A landscape with many peaks, sampled at points; each row gives a point and its height.
A climber steps from a point to the highest of its 2 nearest points, and stops where none of them is higher. Distance is the straight distance between rows; heights are no part of it.
z_219: [117, 76, 96, 91, 85, 109, 125, 138, 88, 88, 122, 96, 96, 104, 133, 52, 108, 115, 114, 61, 144, 95, 96, 82, 89, 44, 63, 90, 83, 55, 117, 111, 68, 107, 102, 73, 75, 72]  (h 2.54)
z_319: [65, 106, 93, 95, 91, 126, 142, 127, 92, 78, 111, 114, 97, 126, 75, 72, 110, 104, 105, 132, 136, 74, 69, 69, 54, 87, 67, 118, 94, 109, 95, 130, 105, 119, 92, 78, 77, 97]  (h 3.37)
z_203: [96, 87, 58, 94, 87, 73, 83, 124, 108, 122, 87, 104, 93, 111, 118, 111, 116, 116, 93, 118, 149, 107, 81, 70, 99, 107, 111, 99, 51, 95, 109, 76, 99, 153, 126, 118, 92, 93]  (h 2.73)
z_541: [98, 98, 92, 72, 118, 122, 128, 138, 110, 93, 128, 115, 92, 80, 132, 87, 108, 124, 71, 64, 136, 96, 116, 99, 96, 45, 91, 120, 56, 104, 84, 87, 104, 138, 98, 69, 108, 101]  (h 5.73)
z_533: [97, 65, 81, 130, 72, 62, 87, 70, 122, 112, 116, 119, 104, 115, 84, 84, 79, 85, 141, 104, 81, 91, 40, 83, 109, 73, 56, 83, 115, 107, 98, 138, 102, 85, 111, 108, 78, 49]  (h 3.04)
z_536: [104, 93, 85, 95, 88, 116, 75, 110, 87, 77, 74, 116, 94, 116, 93, 102, 120, 108, 113, 137, 128, 83, 88, 97, 94, 105, 92, 102, 61, 121, 113, 102, 140, 122, 115, 95, 96, 95]  (h 3.34)
z_64: [167, 90, 114, 105, 68, 70, 112, 61, 101, 123, 86, 107, 109, 70, 119, 131, 109, 82, 123, 139, 95, 60, 52, 124, 119, 102, 145, 105, 104, 115, 126, 91, 103, 63, 129, 109, 117, 77]  (h 3.68)
z_353: [113, 133, 131, 111, 122, 145, 90, 99, 122, 71, 110, 132, 96, 90, 100, 98, 101, 134, 93, 76, 100, 88, 132, 120, 101, 64, 90, 67, 80, 103, 106, 107, 104, 74, 84, 58, 98, 98]  (h 3.62)
z_199: [82, 102, 104, 74, 129, 120, 83, 88, 65, 66, 67, 66, 100, 96, 105, 138, 103, 125, 71, 118, 69, 83, 96, 107, 91, 118, 158, 129, 137, 93, 101, 74, 115, 100, 84, 108, 115, 120]  (h 1.04)
z_70: [52, 129, 83, 94, 123, 96, 55, 67, 105, 101, 75, 90, 89, 103, 69, 140, 78, 92, 81, 97, 60, 134, 134, 78, 107, 115, 131, 70, 129, 107, 95, 99, 110, 114, 82, 136, 115, 110]  (h 1.46)
z_708: [38, 112, 44, 97, 97, 67, 90, 116, 111, 124, 115, 86, 88, 123, 102, 107, 99, 96, 76, 107, 133, 145, 108, 56, 93, 125, 98, 69, 96, 79, 86, 73, 69, 154, 93, 127, 70, 125]  (h 3.35)
z_525: [84, 95, 103, 76, 132, 107, 73, 66, 78, 77, 105, 67, 94, 83, 87, 111, 74, 117, 77, 69, 50, 122, 113, 121, 113, 63, 106, 123, 130, 88, 66, 105, 115, 106, 84, 94, 116, 87]  (h 2.95)
z_3: [101, 120, 112, 115, 93, 91, 113, 77, 126, 152, 101, 118, 99, 94, 50, 96, 92, 51, 117, 122, 63, 132, 105, 101, 122, 119, 89, 96, 95, 142, 63, 132, 119, 78, 93, 110, 113, 96]  (h 4.88)
z_931: [101, 86, 107, 82, 116, 94, 91, 53, 83, 57, 110, 69, 85, 78, 93, 131, 84, 107, 83, 110, 50, 110, 72, 130, 124, 80, 136, 128, 139, 100, 64, 85, 118, 76, 82, 84, 111, 109]  (h 3.23)
z_433: [100, 76, 95, 96, 86, 100, 104, 84, 108, 57, 102, 115, 93, 105, 80, 120, 106, 117, 104, 149, 96, 58, 38, 101, 85, 75, 106, 113, 124, 115, 115, 116, 124, 83, 103, 77, 101, 96]  (h 4.13)
z_760: [87, 87, 84, 73, 115, 98, 139, 143, 83, 142, 118, 82, 113, 83, 132, 70, 95, 82, 79, 47, 122, 109, 131, 87, 103, 101, 83, 142, 77, 106, 75, 90, 97, 154, 99, 122, 111, 105]  (h 4.19)
z_190: [149, 117, 143, 81, 79, 125, 105, 86, 49, 80, 82, 97, 107, 69, 114, 133, 98, 91, 97, 126, 82, 50, 79, 118, 100, 69, 151, 132, 123, 115, 99, 107, 130, 77, 100, 93, 129, 88]  (h 6.16)
z_883: [77, 108, 116, 125, 113, 89, 81, 91, 128, 113, 106, 107, 110, 100, 96, 110, 76, 120, 80, 67, 94, 92, 113, 74, 101, 115, 111, 65, 100, 76, 114, 117, 56, 80, 91, 120, 91, 88]  (h 4.49)
z_425: [83, 85, 80, 105, 101, 94, 104, 129, 103, 110, 132, 92, 95, 140, 94, 71, 100, 109, 97, 62, 104, 154, 102, 102, 103, 112, 36, 118, 100, 62, 56, 104, 77, 99, 82, 74, 89, 113]  (h 4.52)
z_192: [160, 117, 142, 94, 81, 129, 106, 78, 66, 58, 114, 94, 98, 58, 117, 115, 107, 93, 111, 111, 84, 67, 95, 155, 115, 57, 129, 108, 110, 105, 104, 102, 131, 57, 101, 74, 119, 100]  (h 6.95)
z_59: [133, 75, 120, 111, 93, 121, 78, 95, 85, 41, 105, 85, 98, 110, 101, 96, 112, 125, 114, 97, 85, 79, 96, 128, 111, 97, 87, 112, 111, 73, 113, 120, 105, 56, 90, 87, 99, 108]  (h 7.40)
z_392: [66, 104, 79, 87, 126, 92, 124, 109, 113, 94, 104, 89, 94, 85, 105, 103, 100, 117, 66, 90, 117, 125, 122, 88, 87, 82, 115, 86, 101, 85, 100, 65, 69, 138, 89, 81, 87, 120]  (h 3.36)
z_772: [114, 124, 134, 92, 119, 103, 148, 94, 105, 116, 114, 79, 108, 59, 123, 100, 104, 82, 79, 72, 93, 108, 137, 137, 103, 119, 138, 101, 116, 105, 104, 64, 79, 76, 101, 79, 112, 120]  (h 5.38)
z_148: [141, 120, 134, 99, 76, 112, 116, 77, 78, 83, 83, 112, 108, 87, 87, 100, 77, 73, 132, 130, 71, 80, 89, 121, 88, 82, 109, 83, 147, 120, 114, 119, 95, 54, 97, 89, 105, 88]  (h 6.50)
z_844: [38, 122, 88, 92, 147, 124, 90, 133, 103, 107, 116, 93, 93, 95, 124, 105, 81, 122, 44, 36, 111, 95, 142, 64, 96, 126, 117, 119, 99, 114, 88, 74, 110, 144, 79, 130, 115, 119]  (h 3.77)
z_999: [134, 81, 119, 97, 86, 79, 129, 77, 72, 131, 108, 73, 109, 71, 105, 71, 90, 66, 140, 100, 45, 123, 90, 130, 117, 76, 85, 127, 122, 94, 75, 127, 110, 75, 97, 97, 107, 75]  (h 5.19)
z_144: [90, 94, 97, 94, 131, 82, 147, 112, 114, 128, 133, 73, 97, 65, 141, 88, 96, 92, 67, 40, 101, 110, 135, 115, 103, 128, 128, 113, 113, 103, 104, 56, 81, 118, 106, 101, 113, 118]  (h 4.85)
z_814: [97, 106, 127, 100, 122, 129, 64, 106, 83, 54, 75, 89, 104, 113, 95, 137, 94, 139, 85, 108, 82, 61, 108, 102, 97, 140, 140, 122, 124, 91, 114, 92, 108, 69, 75, 120, 118, 129]  (h 0.79)
z_655: [52, 128, 81, 91, 112, 109, 104, 119, 104, 100, 78, 108, 101, 109, 77, 120, 95, 100, 82, 135, 122, 100, 109, 60, 67, 121, 118, 87, 91, 120, 98, 94, 97, 147, 88, 115, 92, 123]  (h 3.32)
z_820: [111, 103, 79, 78, 133, 112, 104, 114, 92, 100, 130, 91, 98, 99, 118, 68, 115, 76, 92, 50, 117, 163, 156, 151, 119, 103, 71, 115, 84, 115, 62, 67, 108, 121, 112, 77, 116, 134]  (h 5.31)
z_333: [113, 70, 90, 99, 94, 115, 92, 108, 87, 65, 115, 99, 92, 118, 106, 66, 102, 121, 113, 70, 110, 106, 90, 103, 90, 48, 54, 84, 102, 64, 106, 119, 91, 103, 105, 56, 82, 67]  (h 2.63)
z_366: [75, 86, 80, 131, 73, 103, 92, 87, 123, 69, 106, 138, 93, 155, 75, 84, 109, 116, 115, 134, 132, 61, 39, 62, 68, 83, 71, 59, 113, 94, 125, 100, 96, 88, 114, 95, 58, 79]  (h 4.16)
z_667: [100, 79, 102, 83, 104, 102, 86, 78, 96, 45, 110, 93, 89, 92, 100, 136, 113, 138, 79, 131, 81, 73, 55, 123, 105, 64, 130, 128, 120, 89, 93, 95, 117, 83, 88, 65, 107, 101]  (h 3.67)
z_781: [129, 92, 96, 128, 74, 109, 97, 100, 94, 104, 104, 107, 97, 127, 85, 51, 122, 89, 151, 101, 101, 115, 99, 111, 102, 107, 28, 80, 86, 105, 100, 129, 102, 81, 101, 86, 79, 85]  (h 2.53)
z_623: [102, 104, 124, 97, 97, 107, 104, 69, 86, 76, 85, 104, 105, 99, 68, 108, 60, 90, 121, 125, 56, 85, 77, 92, 94, 90, 103, 104, 151, 123, 85, 133, 108, 66, 80, 105, 104, 96]  (h 7.18)
z_799: [162, 118, 120, 107, 68, 110, 116, 83, 87, 105, 81, 120, 103, 87, 84, 106, 121, 60, 146, 153, 105, 85, 98, 133, 102, 104, 107, 97, 86, 142, 110, 98, 143, 77, 130, 95, 120, 100]  (h 2.89)
z_610: [99, 51, 77, 117, 83, 45, 60, 77, 112, 108, 104, 93, 106, 110, 93, 110, 81, 98, 125, 102, 65, 111, 55, 88, 125, 95, 86, 101, 117, 76, 97, 130, 97, 87, 110, 127, 90, 78]  (h 2.83)
z_858: [68, 111, 79, 106, 94, 96, 126, 106, 108, 111, 122, 97, 88, 122, 76, 63, 101, 92, 110, 103, 112, 149, 103, 89, 86, 93, 40, 78, 99, 101, 70, 117, 76, 117, 84, 72, 70, 99]  (h 4.35)
z_499: [106, 102, 85, 81, 93, 90, 128, 95, 89, 104, 72, 79, 104, 91, 104, 92, 115, 75, 126, 138, 104, 128, 121, 111, 81, 112, 104, 69, 111, 94, 125, 70, 76, 128, 114, 93, 85, 123]  (h 2.65)
z_243: [116, 95, 114, 109, 80, 92, 133, 99, 91, 102, 86, 95, 116, 92, 90, 87, 100, 78, 131, 125, 84, 82, 86, 105, 81, 102, 93, 91, 131, 94, 128, 112, 79, 80, 102, 98, 84, 90]  (h 5.89)
z_577: [116, 116, 117, 82, 97, 97, 79, 87, 69, 107, 50, 85, 117, 70, 110, 127, 76, 80, 96, 112, 82, 82, 114, 92, 97, 83, 147, 79, 119, 110, 127, 93, 103, 110, 115, 118, 118, 78]  (h 3.18)
z_934: [135, 127, 107, 93, 104, 137, 101, 118, 92, 114, 95, 114, 105, 71, 130, 78, 119, 86, 109, 69, 143, 100, 167, 117, 109, 95, 89, 94, 33, 128, 98, 95, 118, 123, 112, 108, 121, 99]  (h 3.21)
z_132: [92, 90, 96, 86, 107, 73, 148, 126, 97, 156, 102, 82, 114, 74, 113, 88, 104, 77, 95, 90, 98, 101, 97, 99, 94, 100, 106, 151, 78, 101, 86, 108, 99, 136, 109, 114, 113, 84]  (h 4.37)
z_403: [101, 94, 118, 109, 116, 63, 113, 87, 106, 149, 117, 78, 105, 76, 130, 121, 108, 88, 76, 78, 71, 99, 92, 123, 129, 154, 163, 131, 125, 110, 99, 61, 109, 79, 114, 114, 125, 106]  (h 3.70)
z_402: [93, 111, 89, 105, 85, 104, 101, 82, 114, 78, 80, 132, 95, 108, 57, 93, 89, 80, 121, 145, 102, 83, 77, 96, 77, 77, 90, 56, 120, 136, 120, 102, 120, 103, 121, 85, 84, 81]  (h 2.85)
z_838: [114, 78, 109, 136, 57, 105, 95, 91, 105, 94, 88, 122, 104, 122, 80, 69, 91, 89, 148, 111, 99, 46, 59, 91, 89, 83, 59, 77, 118, 118, 124, 133, 111, 75, 113, 103, 79, 55]  (h 3.22)
z_413: [56, 120, 114, 103, 116, 75, 92, 74, 113, 130, 98, 99, 104, 90, 71, 134, 69, 83, 75, 92, 55, 105, 111, 74, 107, 132, 141, 97, 139, 111, 83, 113, 91, 84, 86, 142, 113, 107]  (h 1.66)
z_556: [119, 125, 126, 122, 114, 133, 48, 78, 113, 84, 90, 114, 102, 97, 89, 101, 80, 118, 105, 65, 82, 101, 138, 106, 119, 83, 80, 56, 89, 107, 101, 122, 112, 64, 84, 97, 104, 83]  (h 3.87)
z_139: [64, 113, 59, 84, 107, 72, 85, 117, 130, 130, 126, 111, 80, 99, 114, 105, 94, 111, 68, 73, 144, 145, 121, 63, 117, 95, 100, 67, 57, 94, 86, 63, 79, 149, 108, 111, 80, 110]  (h 3.59)
z_182: [144, 113, 100, 97, 100, 93, 103, 75, 111, 109, 97, 101, 95, 77, 97, 119, 131, 77, 107, 135, 104, 118, 107, 143, 119, 95, 131, 105, 67, 133, 97, 72, 141, 99, 138, 90, 121, 105]  (h 2.86)
z_446: [82, 103, 75, 95, 115, 92, 54, 116, 116, 114, 104, 99, 93, 108, 115, 101, 90, 114, 78, 40, 112, 141, 140, 95, 127, 101, 94, 70, 74, 80, 96, 83, 92, 135, 103, 106, 100, 96]  (h 3.83)
z_377: [108, 114, 92, 88, 102, 121, 85, 93, 98, 75, 78, 118, 96, 90, 85, 108, 108, 101, 109, 130, 105, 109, 112, 110, 90, 79, 105, 61, 85, 126, 113, 90, 125, 117, 108, 77, 98, 98]  (h 3.08)
z_929: [107, 88, 96, 92, 115, 126, 71, 138, 92, 84, 85, 100, 97, 109, 130, 113, 124, 130, 79, 87, 123, 73, 123, 103, 109, 134, 119, 136, 63, 107, 101, 81, 137, 121, 104, 121, 119, 121]  (h 4.75)
z_183: [81, 88, 82, 78, 100, 126, 113, 134, 86, 68, 115, 99, 89, 127, 108, 74, 117, 120, 98, 106, 133, 104, 101, 87, 81, 93, 64, 116, 77, 86, 92, 103, 99, 135, 90, 81, 85, 120]  (h 3.17)
z_684: [123, 132, 115, 105, 118, 152, 68, 114, 109, 84, 101, 133, 99, 85, 120, 100, 110, 121, 91, 71, 125, 88, 160, 120, 110, 77, 84, 82, 42, 119, 90, 94, 129, 105, 94, 84, 110, 103]  (h 3.39)
z_711: [114, 84, 87, 104, 58, 107, 145, 132, 85, 109, 115, 105, 98, 124, 124, 40, 124, 94, 140, 96, 153, 88, 86, 87, 76, 84, 41, 100, 80, 74, 122, 115, 82, 115, 107, 86, 63, 82]  (h 2.43)
z_228: [104, 45, 72, 117, 86, 38, 52, 101, 121, 131, 109, 96, 106, 116, 113, 119, 90, 117, 91, 76, 93, 103, 57, 86, 135, 111, 108, 120, 88, 59, 105, 108, 88, 95, 122, 132, 105, 85]  (h 2.49)
z_642: [148, 93, 147, 115, 80, 111, 102, 74, 93, 68, 113, 90, 107, 77, 119, 106, 96, 117, 111, 88, 78, 62, 84, 141, 116, 75, 107, 100, 114, 83, 116, 117, 98, 37, 94, 87, 106, 85]  (h 6.42)
z_384: [84, 106, 77, 118, 81, 75, 84, 78, 123, 112, 95, 117, 93, 107, 65, 95, 98, 77, 113, 126, 98, 127, 90, 85, 101, 99, 78, 53, 98, 119, 111, 107, 90, 112, 111, 100, 75, 84]  (h 2.64)
z_463: [78, 86, 114, 122, 99, 94, 81, 99, 110, 73, 95, 117, 112, 116, 101, 107, 83, 134, 92, 95, 111, 66, 71, 61, 75, 82, 100, 76, 115, 66, 130, 116, 72, 82, 86, 104, 75, 79]  (h 4.99)
z_584: [117, 106, 124, 93, 107, 153, 96, 125, 84, 49, 111, 109, 93, 95, 115, 86, 119, 131, 96, 71, 109, 72, 118, 123, 89, 44, 78, 113, 84, 81, 103, 126, 123, 89, 82, 62, 109, 90]  (h 3.40)
z_216: [120, 70, 99, 84, 86, 90, 132, 122, 62, 122, 93, 72, 112, 87, 118, 76, 117, 78, 118, 105, 93, 92, 99, 120, 101, 90, 87, 155, 88, 85, 92, 119, 118, 119, 107, 99, 118, 82]  (h 4.61)
z_355: [112, 119, 118, 123, 65, 133, 97, 118, 84, 82, 71, 132, 115, 130, 78, 82, 96, 92, 137, 120, 113, 50, 96, 87, 66, 119, 69, 68, 114, 111, 144, 121, 98, 81, 107, 105, 83, 84]  (h 3.50)
z_970: [117, 98, 120, 116, 84, 80, 151, 102, 129, 133, 103, 110, 113, 88, 107, 92, 114, 91, 115, 110, 116, 81, 88, 108, 88, 127, 102, 103, 95, 88, 130, 104, 58, 74, 105, 98, 92, 104]  (h 5.32)
z_917: [122, 100, 99, 117, 94, 108, 35, 79, 102, 82, 98, 116, 88, 110, 86, 98, 87, 103, 125, 82, 88, 119, 114, 111, 132, 84, 58, 72, 74, 121, 92, 128, 128, 86, 108, 102, 109, 76]  (h 4.09)
z_456: [87, 116, 124, 103, 132, 137, 82, 108, 93, 71, 82, 85, 107, 103, 110, 109, 94, 132, 78, 64, 94, 83, 145, 100, 93, 126, 121, 97, 116, 79, 118, 85, 85, 88, 74, 109, 105, 125]  (h 0.58)
z_229: [144, 135, 152, 93, 96, 121, 142, 82, 67, 88, 109, 78, 106, 60, 119, 107, 107, 77, 101, 95, 81, 92, 126, 155, 112, 92, 136, 110, 125, 102, 96, 82, 96, 52, 96, 74, 115, 123]  (h 6.08)
z_991: [92, 79, 68, 84, 114, 93, 81, 116, 80, 106, 108, 67, 101, 131, 102, 72, 106, 88, 104, 68, 92, 160, 126, 124, 109, 137, 64, 115, 123, 57, 81, 83, 80, 116, 92, 96, 99, 139]  (h 4.76)
z_892: [128, 70, 112, 102, 91, 67, 133, 111, 88, 151, 109, 69, 124, 81, 127, 74, 103, 80, 118, 72, 72, 110, 104, 130, 119, 99, 89, 132, 101, 66, 95, 113, 79, 83, 101, 102, 103, 81]  (h 4.91)
z_661: [70, 112, 83, 69, 126, 104, 72, 76, 72, 84, 51, 71, 96, 96, 78, 140, 87, 97, 83, 135, 73, 116, 114, 87, 81, 97, 142, 90, 137, 100, 105, 75, 113, 131, 89, 121, 107, 121]  (h 1.27)
z_261: [97, 75, 95, 102, 127, 62, 120, 107, 123, 123, 139, 72, 96, 82, 143, 116, 112, 117, 61, 56, 102, 112, 93, 137, 121, 132, 144, 128, 117, 83, 106, 53, 87, 92, 119, 90, 122, 111]  (h 4.34)
z_62: [89, 102, 100, 126, 98, 89, 83, 107, 129, 122, 114, 101, 96, 117, 98, 86, 101, 109, 99, 56, 103, 127, 124, 90, 122, 133, 79, 79, 81, 79, 98, 105, 71, 91, 97, 109, 85, 105]  (h 4.12)
z_14: [95, 73, 83, 75, 117, 111, 78, 92, 75, 56, 109, 81, 92, 104, 92, 91, 95, 125, 100, 89, 82, 120, 97, 119, 99, 50, 74, 117, 118, 73, 86, 106, 113, 113, 94, 69, 103, 85]  (h 2.78)
z_338: [69, 95, 112, 112, 111, 72, 142, 97, 148, 127, 145, 120, 99, 98, 82, 101, 104, 116, 70, 89, 111, 108, 65, 88, 95, 94, 88, 129, 78, 98, 76, 122, 77, 88, 95, 84, 95, 85]  (h 5.26)
z_802: [123, 63, 83, 98, 77, 87, 78, 102, 78, 86, 71, 93, 99, 108, 102, 109, 118, 91, 126, 149, 100, 78, 65, 100, 101, 104, 105, 121, 92, 111, 114, 104, 135, 112, 126, 112, 103, 89]  (h 3.69)
z_861: [108, 77, 100, 94, 105, 101, 71, 106, 80, 98, 76, 80, 104, 101, 111, 112, 107, 102, 93, 101, 87, 89, 107, 107, 110, 126, 120, 131, 89, 96, 97, 100, 123, 108, 102, 121, 108, 100]  (h 4.23)
z_542: [118, 107, 92, 95, 98, 80, 135, 108, 110, 137, 71, 79, 112, 73, 127, 102, 106, 80, 106, 110, 117, 109, 127, 99, 95, 137, 136, 74, 95, 94, 133, 58, 59, 114, 115, 117, 102, 125]  (h 2.36)
z_834: [121, 117, 136, 116, 82, 75, 140, 75, 148, 134, 113, 137, 121, 93, 83, 118, 88, 97, 98, 122, 105, 79, 70, 105, 81, 113, 120, 86, 125, 110, 124, 107, 46, 49, 114, 102, 108, 102]  (h 4.81)
z_570: [144, 111, 140, 83, 73, 107, 128, 68, 58, 73, 91, 104, 102, 80, 104, 134, 79, 85, 108, 133, 67, 68, 55, 121, 104, 75, 153, 114, 164, 108, 103, 101, 88, 52, 86, 95, 121, 98]  (h 5.72)
z_285: [78, 127, 105, 112, 102, 90, 106, 97, 138, 145, 107, 130, 98, 95, 69, 107, 96, 84, 84, 102, 108, 113, 103, 83, 109, 112, 96, 94, 58, 135, 78, 128, 109, 105, 101, 107, 109, 80]  (h 4.60)
z_67: [102, 106, 130, 121, 99, 79, 103, 72, 104, 139, 92, 85, 121, 91, 89, 100, 71, 77, 126, 93, 37, 114, 105, 101, 121, 129, 105, 91, 147, 86, 97, 120, 76, 49, 78, 138, 104, 110]  (h 5.67)
z_412: [81, 124, 124, 125, 97, 108, 150, 106, 142, 117, 140, 139, 101, 120, 73, 77, 108, 109, 90, 95, 130, 96, 80, 67, 78, 89, 59, 87, 78, 107, 85, 132, 67, 75, 85, 70, 75, 81]  (h 5.02)
z_9: [97, 72, 108, 110, 108, 107, 82, 123, 98, 55, 113, 96, 97, 136, 122, 94, 108, 155, 88, 72, 119, 86, 89, 77, 90, 89, 96, 106, 102, 38, 120, 107, 77, 83, 80, 97, 75, 100]  (h 5.52)
z_204: [57, 110, 81, 119, 97, 114, 50, 88, 103, 83, 97, 104, 82, 142, 56, 99, 93, 106, 107, 110, 86, 135, 104, 67, 104, 120, 57, 75, 107, 109, 79, 129, 101, 103, 71, 112, 83, 104]  (h 3.95)
z_945: [90, 102, 95, 90, 112, 98, 147, 125, 136, 110, 146, 120, 89, 106, 97, 83, 106, 118, 74, 75, 137, 119, 87, 93, 98, 60, 70, 127, 64, 92, 70, 110, 79, 118, 101, 62, 98, 93]  (h 5.48)
z_37: [106, 104, 116, 112, 92, 77, 100, 57, 103, 111, 81, 111, 108, 105, 78, 116, 54, 67, 137, 131, 49, 103, 74, 82, 102, 117, 114, 80, 175, 116, 90, 130, 80, 56, 81, 140, 100, 121]  (h 6.38)
z_117: [90, 109, 107, 99, 120, 104, 64, 104, 126, 108, 92, 124, 101, 79, 105, 150, 102, 119, 57, 99, 101, 70, 102, 96, 118, 107, 152, 116, 63, 128, 98, 91, 135, 106, 115, 113, 129, 90]  (h 4.62)
z_337: [82, 101, 89, 129, 67, 110, 79, 117, 96, 76, 76, 116, 103, 151, 82, 82, 99, 103, 133, 139, 122, 64, 73, 64, 61, 120, 72, 62, 118, 92, 133, 100, 89, 101, 103, 118, 57, 97]  (h 3.82)
z_383: [143, 101, 111, 100, 69, 75, 134, 53, 136, 107, 105, 134, 102, 86, 88, 126, 109, 90, 115, 158, 100, 76, 37, 121, 96, 99, 130, 102, 125, 122, 129, 91, 81, 54, 124, 86, 109, 103]  (h 4.29)
z_258: [46, 118, 84, 87, 143, 120, 116, 129, 107, 94, 121, 87, 92, 101, 126, 94, 71, 134, 49, 60, 125, 106, 140, 50, 87, 84, 103, 100, 98, 88, 88, 62, 69, 146, 63, 115, 92, 132]  (h 3.58)
z_162: [107, 106, 90, 77, 107, 93, 89, 81, 62, 106, 59, 70, 108, 76, 104, 101, 101, 65, 116, 113, 87, 132, 141, 111, 94, 92, 117, 70, 105, 102, 115, 84, 99, 132, 116, 109, 96, 99]  (h 2.88)
z_851: [91, 114, 101, 87, 117, 100, 116, 99, 114, 101, 95, 108, 95, 75, 101, 108, 102, 104, 79, 106, 109, 103, 116, 105, 94, 82, 125, 93, 83, 116, 103, 88, 100, 121, 103, 83, 105, 99]  (h 3.14)
z_80: [61, 91, 82, 71, 126, 117, 115, 146, 78, 104, 107, 79, 103, 96, 127, 93, 100, 107, 65, 74, 126, 94, 117, 71, 91, 117, 104, 150, 82, 108, 82, 80, 107, 162, 87, 122, 113, 130]  (h 4.01)
z_7: [89, 114, 71, 99, 80, 93, 106, 120, 125, 126, 109, 134, 83, 118, 119, 94, 111, 123, 91, 114, 174, 100, 85, 48, 97, 98, 83, 87, 39, 112, 112, 85, 101, 137, 112, 111, 71, 91]  (h 2.50)
z_35: [52, 126, 108, 103, 123, 92, 114, 109, 95, 127, 89, 76, 110, 98, 93, 121, 78, 82, 77, 96, 82, 99, 120, 74, 82, 148, 140, 103, 139, 90, 105, 92, 68, 110, 86, 144, 110, 127]  (h 1.85)
z_651: [113, 78, 112, 106, 119, 127, 55, 114, 103, 43, 108, 94, 97, 120, 123, 110, 113, 160, 88, 68, 97, 77, 107, 124, 117, 97, 106, 115, 97, 50, 115, 91, 102, 74, 90, 83, 104, 117]  (h 6.30)
z_156: [82, 91, 88, 107, 91, 115, 65, 103, 83, 82, 96, 114, 87, 138, 60, 87, 104, 106, 115, 119, 92, 108, 86, 82, 96, 104, 47, 118, 87, 122, 67, 140, 137, 109, 86, 106, 97, 89]  (h 3.74)
z_221: [92, 75, 64, 75, 98, 93, 89, 130, 88, 85, 92, 88, 100, 116, 124, 90, 108, 119, 101, 106, 141, 113, 95, 76, 90, 86, 92, 93, 78, 75, 115, 76, 94, 153, 112, 96, 79, 107]  (h 2.98)
z_206: [112, 109, 92, 66, 133, 123, 103, 123, 84, 94, 131, 97, 102, 77, 129, 73, 112, 99, 76, 42, 121, 130, 151, 143, 115, 55, 79, 127, 70, 107, 63, 84, 122, 134, 112, 75, 126, 107]  (h 5.49)
z_28: [138, 104, 111, 120, 77, 107, 120, 98, 110, 105, 101, 118, 96, 103, 75, 79, 123, 75, 134, 132, 102, 98, 98, 128, 107, 110, 64, 98, 75, 125, 96, 126, 125, 73, 110, 83, 102, 94]  (h 2.67)
z_496: [55, 115, 61, 106, 96, 100, 68, 96, 99, 84, 107, 95, 77, 149, 72, 84, 94, 113, 101, 107, 114, 156, 116, 65, 85, 100, 50, 47, 109, 85, 82, 98, 79, 129, 72, 91, 57, 106]  (h 4.15)
z_335: [117, 84, 118, 111, 80, 88, 149, 89, 87, 124, 95, 85, 116, 95, 88, 68, 98, 62, 153, 135, 51, 90, 68, 113, 88, 93, 73, 117, 151, 95, 102, 137, 95, 64, 85, 97, 88, 83]  (h 5.47)
z_358: [65, 113, 75, 106, 99, 84, 111, 120, 117, 110, 92, 104, 99, 115, 105, 113, 102, 95, 89, 137, 141, 100, 94, 51, 69, 127, 115, 72, 88, 90, 121, 75, 59, 138, 93, 124, 74, 125]  (h 3.06)
z_13: [102, 103, 105, 89, 104, 83, 62, 86, 96, 123, 63, 90, 110, 73, 119, 156, 92, 99, 67, 103, 82, 77, 99, 88, 119, 124, 173, 97, 104, 111, 114, 80, 117, 97, 116, 132, 129, 95]  (h 3.80)
z_150: [55, 122, 89, 98, 93, 120, 106, 121, 87, 106, 90, 109, 97, 123, 70, 87, 96, 88, 101, 132, 112, 99, 100, 61, 69, 118, 70, 108, 80, 122, 82, 131, 111, 131, 84, 110, 85, 103]  (h 3.55)
z_590: [108, 91, 97, 97, 112, 67, 100, 79, 113, 133, 110, 83, 91, 76, 100, 117, 109, 74, 83, 101, 74, 129, 100, 133, 133, 116, 138, 117, 91, 118, 79, 74, 124, 95, 124, 98, 127, 103]  (h 3.19)
z_373: [118, 116, 121, 113, 94, 94, 101, 69, 96, 131, 83, 97, 104, 86, 73, 91, 81, 54, 138, 108, 51, 131, 128, 115, 120, 113, 91, 79, 125, 120, 87, 121, 101, 68, 97, 114, 106, 102]  (h 5.18)
z_573: [160, 83, 105, 117, 62, 93, 94, 84, 86, 104, 70, 101, 109, 98, 106, 111, 117, 77, 147, 153, 89, 63, 67, 113, 105, 117, 116, 112, 99, 116, 125, 104, 131, 74, 123, 121, 111, 96]  (h 3.25)
z_920: [93, 76, 99, 117, 85, 97, 112, 93, 130, 66, 124, 134, 91, 124, 78, 97, 116, 129, 100, 124, 119, 66, 33, 90, 83, 72, 84, 99, 98, 90, 116, 118, 99, 77, 110, 70, 79, 88]  (h 4.48)
z_803: [89, 90, 55, 79, 135, 101, 71, 111, 81, 98, 121, 81, 96, 130, 115, 84, 98, 85, 84, 41, 98, 170, 146, 144, 121, 141, 81, 121, 117, 87, 73, 60, 115, 119, 112, 93, 124, 150]  (h 5.04)
z_104: [103, 98, 103, 92, 119, 110, 88, 126, 105, 106, 90, 97, 97, 84, 136, 136, 121, 123, 56, 94, 119, 56, 106, 107, 107, 145, 161, 149, 75, 124, 103, 65, 137, 110, 116, 120, 141, 110]  (h 5.41)
z_707: [77, 116, 97, 108, 108, 94, 131, 126, 102, 144, 87, 81, 114, 99, 114, 95, 116, 73, 105, 98, 106, 107, 133, 85, 96, 173, 118, 104, 106, 95, 107, 75, 81, 115, 91, 140, 99, 146]  (h 2.06)
z_710: [98, 105, 87, 111, 92, 95, 57, 108, 120, 113, 105, 128, 86, 109, 82, 102, 100, 106, 92, 95, 112, 124, 93, 94, 128, 90, 71, 90, 43, 120, 82, 122, 124, 116, 117, 96, 101, 72]  (h 4.33)

Call two points neighbours if one is among the 2 nearest of the other. Go from one point of each pair to the other, from neighbour to neighbour, staying as high as possible. Name the lowest point that can't be avoided.
z_623, z_541: z_934
z_59, z_802: z_573
z_192, z_59: z_642
z_192, z_623: z_570

For each start below, name the point where the climber stops.
z_199: z_104
z_156: z_541
z_219: z_920
z_610: z_920
z_182: z_192
